Points, in no order, along strands that fork, close into loops and pass close to each other.
Points whose rows are less than 84.1 apart are linked; no others are. Some points are linked to none.
J_674: -1.3 4.3 -17.0 -28.0 -5.4 9.6 -1.5 -2.1 -14.3 25.0 39.4 0.4 3.8 -10.0
 6.8 1.4 7.1 41.2 3.0 -6.4 -5.5 -10.8 14.9 -2.6 -10.3 0.0 -26.8 11.3
 28.0 -23.8 6.7 15.7
J_289: 2.4 24.8 -37.1 -7.0 0.9 10.2 -21.9 5.9 4.1 14.0 -3.2 4.4 14.0 0.9 37.6
 20.2 9.9 56.5 12.8 -1.8 -27.4 -29.3 24.4 -14.6 -3.6 27.9 -29.0 25.2 7.6
 -6.1 18.9 -1.4
J_246: -7.5 -5.6 24.5 -19.1 -16.0 -33.5 -10.6 0.0 14.9 19.0 17.6 20.2 19.4 24.2
 -7.0 -16.7 1.3 -17.7 -1.1 -12.9 18.8 29.4 -24.8 1.9 20.5 -12.7 -13.8
 4.4 -12.1 6.2 21.8 40.4
J_675: 11.6 19.7 46.2 16.8 9.1 -3.6 -33.1 7.7 1.9 16.3 5.0 -13.9 -9.5 13.4
 -13.5 18.6 -12.3 4.2 14.8 21.8 23.3 -6.3 -3.7 -18.0 -6.2 -5.8 -3.1 9.7
 24.2 24.6 14.0 12.4
J_752: -17.1 -43.0 -37.9 -3.9 -9.1 13.6 39.8 17.5 -5.7 -32.6 -3.3 7.5 -3.7
 -20.1 14.7 -15.5 -12.1 -25.4 -7.7 -7.6 -3.9 -9.4 -13.8 3.7 15.8 -11.6
 21.3 -12.0 -11.5 -39.6 -19.3 3.6
J_219: 1.6 -6.9 17.9 5.5 18.5 7.7 -1.1 5.2 -3.3 14.2 -0.2 -5.5 -16.3 -20.3
 -37.0 -28.2 18.0 -6.8 4.1 -6.0 4.3 -10.3 14.1 18.5 -15.5 -1.8 26.5
 -14.3 19.4 16.3 -12.9 -6.8
J_356: 15.7 10.3 22.5 3.1 3.0 7.5 -26.4 -1.4 20.4 -21.1 -21.5 -0.5 -11.6 28.7
 10.2 37.7 10.4 33.0 -6.9 -6.4 -27.4 -28.4 7.6 -21.8 -22.0 6.5 -15.2 6.5
 7.7 8.4 2.0 -8.8
J_522: -1.5 -6.7 35.0 37.9 9.9 7.0 -6.3 45.4 6.5 25.3 -35.3 16.1 11.6 -20.2
 -24.3 -7.1 -1.9 -25.3 -3.3 34.6 0.1 -30.4 -17.0 17.2 18.3 -1.8 23.9
 -25.0 31.8 24.6 17.2 25.7
J_964: 5.9 -41.9 -5.9 -2.3 -17.2 43.7 17.2 -16.4 -10.0 -44.9 -21.1 0.8 -35.3
 -23.4 6.1 -19.1 -17.7 -38.3 -13.0 -18.7 -7.5 3.0 33.7 -10.1 25.0 -19.0
 0.5 -12.2 -14.7 -12.9 -12.7 -12.4
J_19: -15.5 -19.6 3.8 -14.8 7.7 -20.6 24.0 -6.4 -20.7 -3.2 17.5 2.2 -11.9 -3.1
 -47.2 -42.6 24.5 -43.7 -24.2 -29.6 11.2 15.0 -12.7 27.2 -10.9 -4.2 23.3
 -27.7 -9.6 2.4 -19.2 -26.7
J_205: 21.2 27.6 23.1 19.7 20.1 -17.1 -28.5 -15.1 4.4 -17.0 5.0 -35.7 -13.4
 30.1 2.4 60.6 -39.5 11.0 3.6 21.6 24.6 -5.4 -2.2 -56.8 -13.3 7.7 0.6
 17.9 17.5 23.2 2.0 -20.3
J_107: -20.5 15.7 -16.3 -15.2 -5.2 -43.1 -5.2 -10.2 1.0 -1.8 21.0 11.1 22.5
 35.1 22.2 34.2 -13.3 -11.3 -14.3 -1.3 13.1 24.8 -54.0 -10.0 -4.6 8.1
 -32.5 24.7 -21.4 -10.9 7.0 -2.6
J_813: -0.2 -13.5 50.1 25.6 26.0 -11.5 -18.1 23.4 -3.3 10.5 -23.0 5.6 -5.6
 -21.1 -43.5 -28.7 19.2 -46.6 -10.8 -5.8 -3.5 1.4 10.8 19.8 -8.0 -9.3
 27.2 -29.0 8.0 35.6 -15.2 -8.6
J_837: -21.6 -23.0 -2.7 -24.3 -12.3 8.6 41.8 -29.4 -43.7 1.3 44.7 -5.3 -15.8
 -8.1 -10.9 0.1 12.5 -22.5 -18.6 -6.0 13.0 16.4 -1.6 32.0 -6.8 -6.6
 -12.8 -5.4 -7.0 -19.1 -40.7 -7.2
J_793: -11.5 -25.2 -5.4 -18.9 -7.7 10.8 24.8 3.1 -24.7 9.4 32.2 -6.5 -1.8 -23.0
 14.4 -9.3 -24.4 -5.1 12.6 -12.1 -4.6 24.9 26.7 -0.8 10.2 -17.1 -16.1
 6.4 4.1 -35.9 -29.0 19.8
J_807: -7.7 38.1 -20.3 13.7 12.5 -17.8 -33.5 13.8 3.0 14.5 -5.4 -5.5 20.1 12.7
 32.0 30.5 0.0 42.9 3.4 0.4 -11.6 -6.9 12.3 -25.3 -15.2 22.3 -28.3 28.1
 0.5 11.7 11.7 -3.9
J_69: -9.3 -10.8 -18.7 -25.3 27.3 -26.3 -37.2 14.9 16.3 -0.8 -6.4 6.7 9.9 15.1
 -5.5 -8.9 20.9 22.0 -15.8 -38.2 -43.7 -21.2 -5.8 -3.5 -36.2 23.6 -13.2
 3.0 5.7 -4.5 -15.4 -22.9
J_867: -28.7 -8.8 12.5 2.7 10.1 -19.1 13.1 2.0 -29.0 -6.0 7.9 20.7 -22.1 -9.6
 -31.4 -13.5 13.4 -43.2 -41.5 -19.2 1.7 2.6 -36.5 30.9 -20.8 -6.9 9.6
 -5.4 4.9 7.5 -22.0 -45.1
J_560: 2.3 22.7 3.6 17.5 10.9 -1.2 -41.1 10.2 16.5 -6.6 -22.8 -15.3 -1.7 26.5
 31.6 60.4 -10.7 41.2 2.2 5.8 -19.3 -28.4 20.9 -48.4 -7.5 23.7 -23.7
 17.1 17.7 5.2 7.9 -15.0
J_482: 23.0 -3.9 -12.7 16.1 3.3 10.1 -3.0 -1.1 9.4 -15.0 -49.9 10.8 22.1 -13.0
 -5.5 -25.0 43.4 -6.3 -6.5 -3.3 -35.6 5.5 35.4 29.9 0.4 0.2 28.7 -30.6
 -20.5 30.3 3.2 -16.0
J_327: 6.5 16.4 13.4 0.3 -2.8 -6.7 -15.8 26.9 -8.1 45.4 16.1 11.3 20.5 -20.3
 -27.7 -1.9 -33.7 -14.0 23.1 16.9 14.7 -23.7 -6.0 -19.8 12.3 5.2 2.5
 14.7 50.2 22.9 29.0 11.4
J_815: 21.4 16.2 6.9 14.1 -3.4 21.2 -7.7 -13.5 25.3 -29.8 -24.3 -17.2 -8.6 19.4
 -6.1 36.6 -10.9 19.0 14.8 11.8 -6.6 -35.9 -1.3 -23.7 -8.9 13.5 19.2
 -7.2 9.5 6.5 16.4 -27.2
J_584: 2.0 -11.7 -2.8 -14.5 -9.8 11.9 10.0 -3.0 -9.6 17.1 30.5 -14.6 -6.4 -34.6
 8.6 -18.2 -45.3 -9.4 30.0 -7.5 0.9 20.0 43.3 -22.2 24.8 -14.0 -6.8 15.3
 19.6 -17.7 -17.6 20.9
J_203: -2.8 12.8 -4.2 -1.0 -0.9 10.4 -10.8 16.2 -14.3 16.3 4.9 28.9 18.8 -28.5
 -17.1 13.5 -38.8 -2.4 10.6 22.5 -7.9 -46.2 -7.9 -18.9 4.7 -1.6 -8.6
 19.5 43.5 10.9 29.0 -20.0
J_74: 17.1 20.2 -11.8 9.5 -6.4 13.7 17.3 -37.4 2.0 -14.8 -3.8 -18.4 -3.9 5.4
 3.7 -17.4 37.9 5.4 4.8 7.4 18.2 23.4 24.9 11.0 -3.4 -2.4 20.1 -12.6
 -31.1 9.3 0.9 -10.4
J_416: -15.7 26.9 17.9 41.7 18.7 -39.7 -9.5 17.3 -3.4 -0.8 -9.8 0.3 1.5 21.1
 5.0 7.8 2.2 -12.9 -28.1 32.5 37.6 27.5 -41.6 14.7 -6.7 -5.7 1.9 4.9
 -30.6 36.6 4.4 17.2
J_288: -0.1 23.0 -27.2 11.1 -5.8 -24.5 -16.1 11.5 26.2 14.4 -5.2 -4.4 37.0 17.2
 37.5 9.8 -7.6 18.0 19.8 20.2 15.5 15.1 -26.5 -11.4 12.2 17.0 -7.5 19.5
 -24.7 -0.6 22.5 36.4
J_926: 7.0 -9.8 31.3 3.1 -6.7 -12.8 -10.4 31.9 2.6 27.0 19.4 -19.4 -3.0 14.6
 16.8 22.6 -22.2 8.0 24.3 11.2 16.3 23.4 -0.7 -10.8 13.9 2.0 -12.9 2.7
 25.6 -17.2 -8.7 64.0
J_509: 11.4 -8.5 17.2 12.3 -21.1 11.8 0.7 -12.0 22.3 -29.8 -32.6 17.1 -1.0 10.3
 12.8 2.4 11.9 -26.2 -7.3 9.9 -2.0 9.4 -12.4 -17.0 20.0 -10.9 2.5 -13.9
 -26.8 8.7 24.9 -4.8
J_455: 25.7 5.3 -24.6 4.8 15.2 0.9 -0.9 7.1 27.2 4.5 -41.4 -7.0 40.4 -2.1 -40.0
 -20.2 18.8 5.7 18.4 1.7 -26.3 -29.9 5.5 17.1 -0.9 21.5 45.1 -28.2 10.9
 28.2 15.5 -12.3
J_578: 6.0 2.8 -9.7 14.2 -5.1 13.1 7.7 -14.3 -4.0 -23.2 -15.0 -7.1 -13.8 -10.6
 23.0 -9.9 22.7 -0.5 -7.8 -2.8 6.6 24.1 26.9 13.6 -4.7 -7.6 2.8 3.6
 -41.8 6.3 -14.1 -18.1
J_361: 9.9 -14.1 10.1 -3.4 -19.1 2.3 1.7 -30.9 12.7 -17.6 -4.7 7.5 3.2 -1.0 0.0
 -19.2 -7.8 -44.1 1.1 -5.5 16.6 29.3 -4.5 -20.2 30.2 -15.9 3.5 -11.1
 -24.8 2.3 23.4 0.4
J_600: 13.9 -22.8 -2.8 -27.6 -13.0 47.0 16.5 -20.0 -6.0 -14.2 20.6 -10.0 -31.7
 -17.4 7.6 1.7 -23.4 19.3 11.9 -15.2 -18.2 -16.4 27.0 -17.3 13.8 -19.2
 -6.2 16.5 29.9 -34.4 -10.9 7.5
J_871: 5.4 -7.5 40.6 7.4 -11.3 2.5 -10.2 17.5 20.0 29.1 -6.0 -6.8 7.5 -2.7 8.9
 -9.7 -12.0 -4.9 23.6 4.0 16.1 34.4 9.0 -8.9 28.2 -10.1 -7.4 -2.6 6.8
 2.8 5.2 53.0
J_198: -1.8 -18.1 7.7 -28.2 -12.1 7.6 30.6 -17.2 -21.6 -3.2 37.6 -23.4 -20.6
 4.8 3.2 6.2 -6.9 1.0 3.6 -11.5 5.9 23.7 10.0 7.7 -4.0 -7.0 -6.1 -0.6
 -3.5 -39.5 -39.0 8.8
J_324: -12.1 -21.4 11.1 -6.1 -2.0 -8.4 -0.8 34.4 -1.7 6.0 18.4 -12.0 -2.3 18.1
 22.5 32.4 -8.8 10.3 7.2 3.7 -2.1 -3.3 -21.5 1.2 1.6 9.0 -9.7 -13.4 10.2
 -33.7 -25.9 44.1
J_204: -10.8 17.7 2.1 -5.0 -16.4 -16.5 -1.7 -3.7 6.1 -14.6 -9.1 29.1 9.1 17.6
 3.8 -6.4 38.1 -2.4 -21.5 4.0 1.9 5.5 -38.0 8.5 -4.5 -13.8 -13.3 12.2
 -31.1 17.1 25.2 -2.1
J_96: -11.9 -20.8 5.5 11.2 -5.3 1.9 4.3 34.9 9.9 -4.1 1.9 0.7 -17.1 6.1 21.0
 27.9 -16.5 9.9 2.8 15.4 1.3 -18.1 -33.3 -16.7 11.7 3.9 0.2 -5.0 23.4
 -29.4 2.7 30.4
J_658: 19.1 2.8 -35.8 -9.0 2.7 24.2 7.9 -0.2 20.4 3.9 -0.5 -30.2 9.7 -9.9 4.6
 -3.0 2.5 44.6 25.8 -4.4 -11.9 -22.9 22.9 -9.0 1.9 25.8 14.7 -1.4 15.0
 -19.5 2.6 6.9
J_231: -9.7 -12.0 6.4 -9.8 -18.2 -12.6 2.1 10.6 16.2 17.8 4.2 34.5 29.9 -5.7
 5.8 -23.2 -10.9 -30.5 4.5 1.1 6.6 16.8 -21.3 -15.1 39.4 -17.0 -7.8 -2.0
 -3.0 2.8 28.4 42.7
J_536: 4.2 37.4 12.7 34.9 1.9 -3.2 -6.6 -7.5 -6.9 7.3 -22.3 27.3 38.4 -10.3 1.9
 13.8 2.3 -15.5 -6.9 37.1 31.5 10.4 14.1 7.0 5.1 -17.1 -6.7 7.9 -22.3
 33.5 26.1 -8.0
J_316: 25.0 11.3 -16.8 5.7 16.6 6.6 -7.0 5.6 21.9 18.6 -30.6 -28.5 36.3 -17.2
 -37.1 -10.8 -2.7 11.9 31.1 -6.6 -16.3 -23.5 38.4 11.8 -1.7 22.8 30.2
 -10.9 11.7 24.5 0.6 -19.7
J_92: -20.1 -21.1 33.9 17.1 21.4 -7.6 8.0 25.8 -19.8 -9.0 -0.5 5.8 -51.2 -5.6
 -30.1 -3.3 1.0 -20.1 -25.4 -9.9 3.9 -18.2 -36.4 20.3 -23.4 4.0 29.0
 -17.0 21.0 -2.6 -26.0 -26.6
J_874: -4.7 -33.3 -29.9 -36.4 -1.5 -4.4 14.9 -21.2 2.0 -24.5 10.3 -5.9 -5.8 0.4
 -8.7 -36.8 -20.6 -20.0 5.8 -41.6 -14.2 19.8 19.8 6.3 7.8 -8.3 5.6 2.2
 -19.8 -24.9 -21.8 -20.5
J_840: 6.1 -7.5 -42.6 -19.5 11.2 -7.5 -12.7 4.3 21.2 -9.6 -14.2 -0.5 8.5 1.2
 -2.2 -13.3 12.8 23.2 7.0 -27.2 -36.8 -28.9 -0.8 -1.7 -16.4 23.3 7.5 3.4
 -5.8 -5.6 -2.8 -25.8
J_531: 8.3 -15.1 10.9 14.2 -13.7 29.0 5.9 13.0 13.0 -1.3 -33.2 15.0 -1.6 -15.5
 8.7 4.1 12.5 0.4 -0.8 18.8 -18.3 -32.9 -5.5 2.7 24.5 -12.7 10.5 -11.0
 13.7 -6.6 13.7 13.4
J_731: 7.2 8.8 54.2 12.7 1.4 2.6 -23.5 11.7 -0.4 31.0 0.2 -4.5 -6.7 -15.0 -8.5
 -11.7 -0.6 -8.0 17.7 16.1 14.3 18.0 24.2 -1.7 7.6 -11.5 -6.9 2.5 11.6
 18.7 -1.4 27.8
J_583: 0.2 13.7 34.5 16.4 -8.9 6.6 -8.9 7.4 -14.5 21.3 16.5 8.6 -12.8 -2.5
 -19.0 11.4 -16.6 -8.3 5.7 31.1 30.9 -23.7 -24.7 -10.5 1.9 -3.7 8.8 6.6
 34.6 15.9 24.2 1.0
J_400: 9.9 -18.2 -20.3 10.6 9.3 17.7 13.7 21.8 18.9 -7.6 -22.9 -22.2 -13.5 -4.1
 17.9 -4.2 13.5 32.8 11.1 4.1 -18.6 -16.7 -2.7 3.7 2.6 17.7 21.1 -16.1
 8.0 -22.9 -14.5 24.8
J_14: -2.9 6.9 -8.1 1.7 3.2 -31.8 8.5 2.7 -7.6 24.3 22.4 -7.4 25.9 -6.2 11.7
 -9.2 -10.7 -10.0 13.9 13.5 36.6 40.5 -7.1 10.5 3.4 7.5 -2.2 10.5 -19.2
 -7.1 -9.8 15.6
J_20: -18.7 25.7 -25.6 -19.1 -8.3 -21.5 -0.8 -22.7 -25.7 2.3 31.5 16.2 9.5 5.3
 10.4 2.3 0.0 10.9 -15.5 -12.7 -4.6 22.8 -2.0 12.1 -21.6 -2.6 -37.5 33.3
 -19.0 -4.6 -1.4 -27.2
J_506: 19.2 25.6 19.2 33.8 7.0 11.3 -8.6 -16.5 15.7 -20.0 -19.5 -20.5 -21.1
 27.6 23.6 44.6 -3.9 25.4 7.9 37.8 17.6 2.7 -3.7 -22.6 -3.2 -4.9 3.9
 11.2 -14.3 14.2 9.4 10.0
J_833: 7.1 -28.2 2.7 1.2 -17.3 32.1 9.3 -13.6 7.1 -39.0 -31.9 -0.4 -26.5 -11.3
 24.0 -3.8 13.3 -3.7 -10.8 -14.3 -24.2 4.6 20.9 1.3 9.6 -15.5 -2.7 -1.1
 -20.1 -12.0 -12.2 -15.4
J_779: 21.1 -2.5 -42.6 2.4 -2.2 22.4 14.4 -7.9 11.7 -24.1 -37.1 3.5 22.7 -3.7
 -27.7 -10.4 13.1 -1.1 -2.1 2.0 -23.4 -36.9 11.9 21.4 -5.7 10.6 49.3
 -27.7 3.1 14.9 21.2 -39.7
J_369: 8.1 18.0 -36.8 -27.2 2.9 12.7 -12.2 -10.0 -6.1 20.7 24.8 -0.3 10.8 -12.0
 9.0 7.0 -9.7 46.5 14.6 -19.7 -25.8 -20.1 33.6 -16.9 -3.1 9.7 -26.5 26.5
 31.2 -12.7 13.2 -3.4
J_320: -15.3 -6.6 2.1 -21.9 -9.3 6.6 8.9 -27.3 -29.8 11.1 32.2 22.6 -14.6 -24.0
 -19.0 -33.3 3.7 -19.5 -14.2 -10.2 -2.9 18.7 26.5 16.3 3.8 -28.2 -25.2
 13.0 -3.9 8.6 0.3 -15.8
J_992: -6.9 -2.4 19.7 3.4 -25.5 3.5 -5.8 7.4 8.0 -16.8 -30.7 42.5 -6.2 18.8
 16.8 4.9 33.3 -4.8 -25.9 7.8 -13.0 -2.7 -29.8 6.0 6.8 -22.7 -11.7 1.3
 -20.2 11.2 25.6 15.7
J_277: 11.8 -10.3 -7.7 -1.6 4.9 -0.7 -12.3 3.6 22.9 -13.7 -49.5 5.3 15.5 -13.8
 3.2 -18.5 17.0 -6.7 5.7 -21.6 -43.2 5.4 32.5 15.4 -4.1 2.5 10.0 -2.4
 -23.8 21.1 -10.4 -19.9
J_517: -8.3 -7.7 34.8 30.7 20.9 -7.6 4.5 33.3 -19.5 7.3 6.1 -2.8 -41.4 -18.7
 -21.2 9.1 -32.0 -18.8 -9.2 10.9 19.9 -27.6 -27.3 6.8 -13.6 17.5 34.4
 -17.3 35.9 6.4 -19.6 -13.7
J_860: -25.7 -1.1 -17.7 -36.1 15.8 -39.1 -24.2 -0.4 -3.7 -0.7 11.0 18.6 7.4
 30.6 -22.6 -6.5 23.9 6.8 -27.9 -36.8 -38.9 -12.8 -29.0 15.7 -36.0 16.1
 -27.8 6.8 -1.7 0.0 -15.7 -31.7
J_582: 5.2 -29.7 -26.0 -21.3 -1.8 5.4 10.2 -4.8 22.5 -14.8 -13.2 -20.0 6.3
 -14.0 6.2 -41.8 -15.5 -16.7 18.0 -35.1 -16.7 24.2 38.1 -7.1 24.2 3.6
 11.1 -6.4 -26.3 -9.9 -22.9 1.7
J_433: -1.3 -20.7 15.7 -29.9 5.3 14.1 26.3 -14.6 -31.5 14.6 44.2 -29.4 -30.1
 14.0 -18.5 5.5 25.9 20.2 -1.6 -5.0 8.1 -6.7 1.5 26.2 -20.4 2.7 0.9
 -22.9 23.1 -38.9 -37.4 19.7
J_393: -15.3 -14.7 -21.5 -19.3 -2.8 -20.9 15.9 5.7 -11.7 18.2 21.4 0.7 36.8
 -20.8 16.8 -20.5 -27.0 -20.8 20.7 -9.5 12.0 38.3 19.2 1.5 18.1 -3.3
 -14.6 10.3 -21.6 -27.7 -20.4 25.4
J_354: 8.3 -5.5 0.4 -16.9 -10.2 34.5 5.6 -14.6 -22.4 1.8 18.2 -3.3 -14.2 -31.4
 -3.4 -3.8 -38.3 -4.7 18.8 0.3 -0.3 -16.3 36.1 -16.4 14.1 -17.0 -2.2
 17.0 27.5 -5.3 0.5 -16.8
J_566: 8.6 -9.1 5.5 -18.9 7.7 24.3 16.7 -12.2 -4.4 11.5 30.3 -16.9 -33.5 22.3
 -12.8 -9.4 43.5 40.4 -7.3 0.8 2.1 -13.6 -3.1 25.8 -24.9 -2.7 6.5 -21.8
 23.2 -23.6 -6.9 27.4
J_230: 14.3 3.6 -35.2 -2.6 15.6 -1.4 -10.2 -5.6 10.0 -30.2 -32.9 -4.6 3.7 0.3
 -18.4 -8.2 12.6 4.6 -1.2 -20.4 -27.0 -33.0 7.3 10.2 -25.6 13.9 34.8
 -4.0 -6.9 14.4 -1.8 -60.7
J_961: -5.6 -5.1 10.9 15.9 0.1 -18.8 16.0 2.1 -1.6 -3.3 11.3 -15.6 -1.2 4.2
 18.9 3.8 -9.1 -19.5 3.2 14.6 31.9 44.2 -17.3 4.0 1.4 -1.2 3.8 -5.0
 -23.2 -8.3 -19.0 4.8
J_221: 1.6 13.6 -2.2 55.0 20.2 18.1 -2.4 23.2 2.0 -25.6 -61.7 3.0 -8.8 1.0 15.2
 21.8 19.2 17.2 -16.6 25.3 -19.6 -26.1 -7.0 21.5 -19.2 5.3 23.6 -24.0
 -12.5 20.1 4.4 -6.4
J_159: -1.5 -19.1 20.9 -0.5 -11.5 -9.7 11.2 -12.6 9.8 -4.7 4.5 -11.8 -8.4 0.5
 11.0 -17.1 3.4 -28.4 1.2 -7.4 25.8 54.0 7.6 -2.8 17.7 -6.2 -6.9 -12.5
 -32.0 -11.9 -10.8 20.9
J_895: -18.5 4.3 1.3 -33.1 -14.1 -20.8 5.9 -14.9 -23.6 22.9 51.4 31.8 3.2 -7.3
 -13.6 -14.1 -14.1 -11.3 -5.4 -14.2 -3.1 21.9 -1.8 5.2 10.3 -23.8 -32.9
 19.4 12.0 -11.0 2.9 7.4
J_130: -3.6 8.4 -39.4 16.4 -1.8 -17.9 -1.9 21.5 25.3 7.4 -8.0 -16.5 18.8 34.8
 38.0 17.0 -0.8 34.6 18.0 17.6 12.2 -2.1 -33.7 -4.6 5.1 34.6 1.2 -11.2
 -12.0 -15.9 20.0 42.0
J_447: 5.7 -0.7 33.6 37.0 23.2 -7.6 -12.5 36.9 -2.6 15.7 -31.9 10.9 10.5 -25.4
 -38.6 -13.2 -8.7 -43.9 2.6 13.3 11.1 -13.9 2.5 14.5 6.8 -3.5 34.4 -28.4
 19.5 37.8 -3.1 -12.4
J_457: -17.0 10.0 -21.8 -32.4 -13.2 -35.7 16.2 -18.6 -32.7 7.6 45.5 9.3 21.7
 19.1 23.0 31.9 -14.9 -15.5 -10.3 -6.0 1.8 19.8 -29.0 4.8 -2.1 1.9 -45.0
 25.5 -12.1 -19.5 -9.0 -4.8
J_439: -6.0 -2.7 23.4 23.9 6.8 7.1 -14.6 63.2 -2.8 38.8 -23.9 23.3 10.0 -38.1
 -2.0 -9.5 13.2 1.1 -7.3 27.5 -7.2 -14.0 -12.2 23.4 11.8 -5.4 -9.6 2.5
 21.2 14.1 6.5 33.7
J_547: 23.7 26.8 36.3 25.1 6.6 -1.5 -20.4 -23.5 19.7 -17.6 -8.1 -14.9 -4.4 23.5
 9.5 53.5 -34.1 -6.8 3.9 37.2 34.1 14.0 -7.3 -41.8 5.3 -18.6 -3.3 16.3
 -4.1 22.6 11.3 -4.4
J_404: -9.7 0.6 0.2 4.1 -2.5 -4.4 1.5 31.6 -0.3 31.5 -1.9 23.0 23.4 -30.8 -1.7
 -17.1 3.3 -10.5 6.5 14.8 7.8 -1.4 -15.1 4.5 19.3 -5.6 0.6 0.7 8.9 4.2
 9.4 30.6
J_545: -18.4 9.8 -3.5 -30.6 2.8 -33.6 -5.3 -10.9 -2.7 13.4 27.0 10.3 18.5 16.4
 -19.1 -9.2 18.7 -2.1 -6.3 -23.9 -6.7 16.7 -17.5 22.0 -19.1 3.4 -18.2
 6.3 -16.5 -1.0 -8.8 -10.9
J_680: 7.2 12.1 24.4 -23.0 -6.6 19.3 -3.4 -31.5 4.3 -2.6 13.3 -7.7 -28.0 29.0
 -7.1 1.6 49.8 40.4 -12.0 -11.0 -3.4 0.6 2.3 14.1 -22.5 -6.6 -5.1 0.9
 0.5 -1.4 2.3 4.2
J_441: 1.3 -10.2 -30.2 22.2 4.2 -3.0 16.3 26.8 27.5 -3.5 -18.1 -30.4 1.0 9.2
 28.8 11.0 -20.1 17.1 31.2 17.3 9.8 0.3 -20.9 -12.9 12.5 24.6 20.6 -21.7
 -9.6 -30.6 -2.9 36.5
J_236: 23.1 32.4 24.1 38.7 8.0 28.9 4.3 -17.5 12.5 -21.7 -30.7 -19.0 -6.7 25.4
 -7.0 35.4 -9.6 26.8 14.3 34.2 17.6 -16.5 14.6 -5.1 -17.4 -1.2 26.4
 -26.0 3.5 24.2 14.5 -11.2
J_521: -8.7 8.6 -12.4 -16.8 -10.0 7.0 6.0 -25.4 -16.5 -16.9 20.7 3.5 -17.6 1.9
 11.6 7.7 11.9 25.3 -20.0 -17.4 -7.9 10.8 4.0 6.9 -18.6 -10.3 -29.4 27.7
 -16.1 -13.9 -12.9 -30.2
J_824: 15.7 -16.2 -13.0 -6.4 -10.0 21.8 1.7 -9.0 29.4 -15.1 -51.9 -12.8 20.9
 -14.4 0.2 -14.5 -15.9 -10.0 20.8 -14.8 -35.7 4.1 53.2 -3.4 23.9 1.0
 11.8 -10.3 -20.4 10.8 -6.5 -6.9
J_478: -6.5 -6.5 -8.7 -38.7 -14.6 6.3 16.3 -8.3 -9.8 24.3 42.8 23.2 9.2 -10.4
 -7.1 -20.7 0.4 13.1 0.5 -9.2 -7.2 -9.6 -0.7 0.0 11.6 -21.5 -14.9 9.2
 23.6 -21.9 14.4 32.9
J_743: 14.6 -3.5 15.9 1.9 -7.3 -0.8 1.7 -35.1 9.2 -7.7 4.4 4.0 -0.7 2.1 -34.0
 -21.9 -9.3 -53.2 2.1 -0.2 35.0 7.3 -9.0 -21.5 15.5 -10.1 15.4 -12.6
 -11.6 22.6 30.7 -12.4
J_691: 1.9 13.9 -31.2 6.0 14.9 -12.3 -4.2 12.8 0.3 5.3 1.7 -6.0 21.2 -16.5 -9.1
 -1.0 -22.0 1.8 20.0 -0.9 5.2 -21.7 -6.5 -14.4 -3.7 26.3 11.4 11.8 9.3
 7.4 6.3 -28.7
J_276: 22.4 8.6 -8.8 18.4 3.9 22.7 10.3 -16.4 -5.5 -1.5 -21.1 -3.2 6.8 -11.8
 -9.9 -36.0 54.4 -4.2 -7.0 0.7 -3.7 19.7 46.3 36.7 -3.7 -2.0 30.0 -29.5
 -20.1 23.8 0.1 -3.2
J_54: -19.2 -10.1 3.2 -14.9 -6.3 9.9 27.1 -31.7 -35.9 4.5 33.4 2.4 -24.1 -15.7
 -28.8 -32.5 14.4 -26.3 -25.2 -15.7 22.0 25.0 8.8 26.8 -8.1 -7.2 -3.2
 -8.0 -7.0 -2.7 -18.1 -29.3
J_353: 6.7 30.9 4.4 7.5 8.6 -16.8 -31.8 -8.4 1.2 -9.3 9.1 -27.1 -15.0 44.8 16.6
 52.7 -17.3 33.7 -7.0 5.3 3.5 -24.6 3.8 -56.9 -8.5 19.2 -17.2 17.1 24.5
 7.9 20.3 -15.4
J_981: 8.9 4.4 16.6 -21.4 -2.5 21.3 -3.3 -31.7 -8.8 -6.9 8.6 -1.2 -38.6 3.7
 -7.5 -4.9 26.9 24.0 -13.0 -25.8 -17.6 1.1 21.0 10.3 -23.0 -15.2 -14.6
 14.7 4.6 -4.9 -11.1 -19.2
J_419: -14.6 -40.4 -20.0 -23.7 -11.2 20.9 18.6 -16.8 -12.6 -32.7 9.0 0.6 -21.0
 -26.1 3.1 -35.8 -41.2 -33.7 -10.1 -32.1 -3.2 12.8 24.1 -8.5 25.6 -16.0
 -5.9 9.6 -8.7 -27.0 -19.9 -12.8
J_991: -28.3 18.3 15.2 -0.5 -0.1 -41.7 -5.3 -1.7 -9.8 5.1 11.8 19.3 8.3 28.2
 -19.4 -7.0 26.1 -16.9 -35.5 -4.3 15.5 21.2 -50.5 21.6 -18.4 -9.7 -16.0
 2.9 -21.3 22.9 -3.4 -3.9
J_599: -6.8 15.7 -32.2 -8.5 -1.8 -36.5 -16.3 2.0 20.7 -4.5 8.9 14.8 36.6 28.9
 37.2 25.7 -22.1 9.2 6.9 -6.3 -3.7 16.5 -30.9 -25.6 2.3 15.0 -23.0 32.5
 -23.7 -13.6 23.8 4.3
J_644: -35.7 28.2 -37.4 26.5 23.1 -23.4 16.9 -4.1 -28.8 -8.3 22.7 -3.1 -7.2
 23.0 18.1 33.7 6.8 19.0 -39.3 14.4 24.2 -20.4 -38.8 16.0 -42.0 38.2
 -5.5 -2.1 -18.5 -2.8 -14.2 -37.4
J_293: -0.2 -1.1 -1.5 12.7 -16.6 35.3 13.0 11.6 -4.7 -3.5 0.9 13.6 -14.9 -10.5
 26.1 20.6 2.4 20.9 0.4 33.2 5.6 -24.3 -25.0 -10.6 16.1 -2.6 -1.3 -3.4
 14.4 -16.9 22.7 25.7

A tip is a point with one link. Name the tips that can be reached along the links from each point below, in the order of the rows.
J_205 => J_600, J_658, J_316, J_517, J_743
J_404 => J_246, J_219
J_871 => J_203, J_531

A piece is all that can be reached along the links. How many separate loops has the piece of each point below (a circle has one, a figure eight two, a Y none), and how many tips (points with one link)?
J_230 => loops 2, tips 5
J_833 => loops 1, tips 0
J_813 => loops 0, tips 2
J_675 => loops 0, tips 2

How many points has the smallest loop of links through each point below? Write - if it is on no loop.
J_159 => 18
J_74 => 11
J_506 => 8
J_54 => -
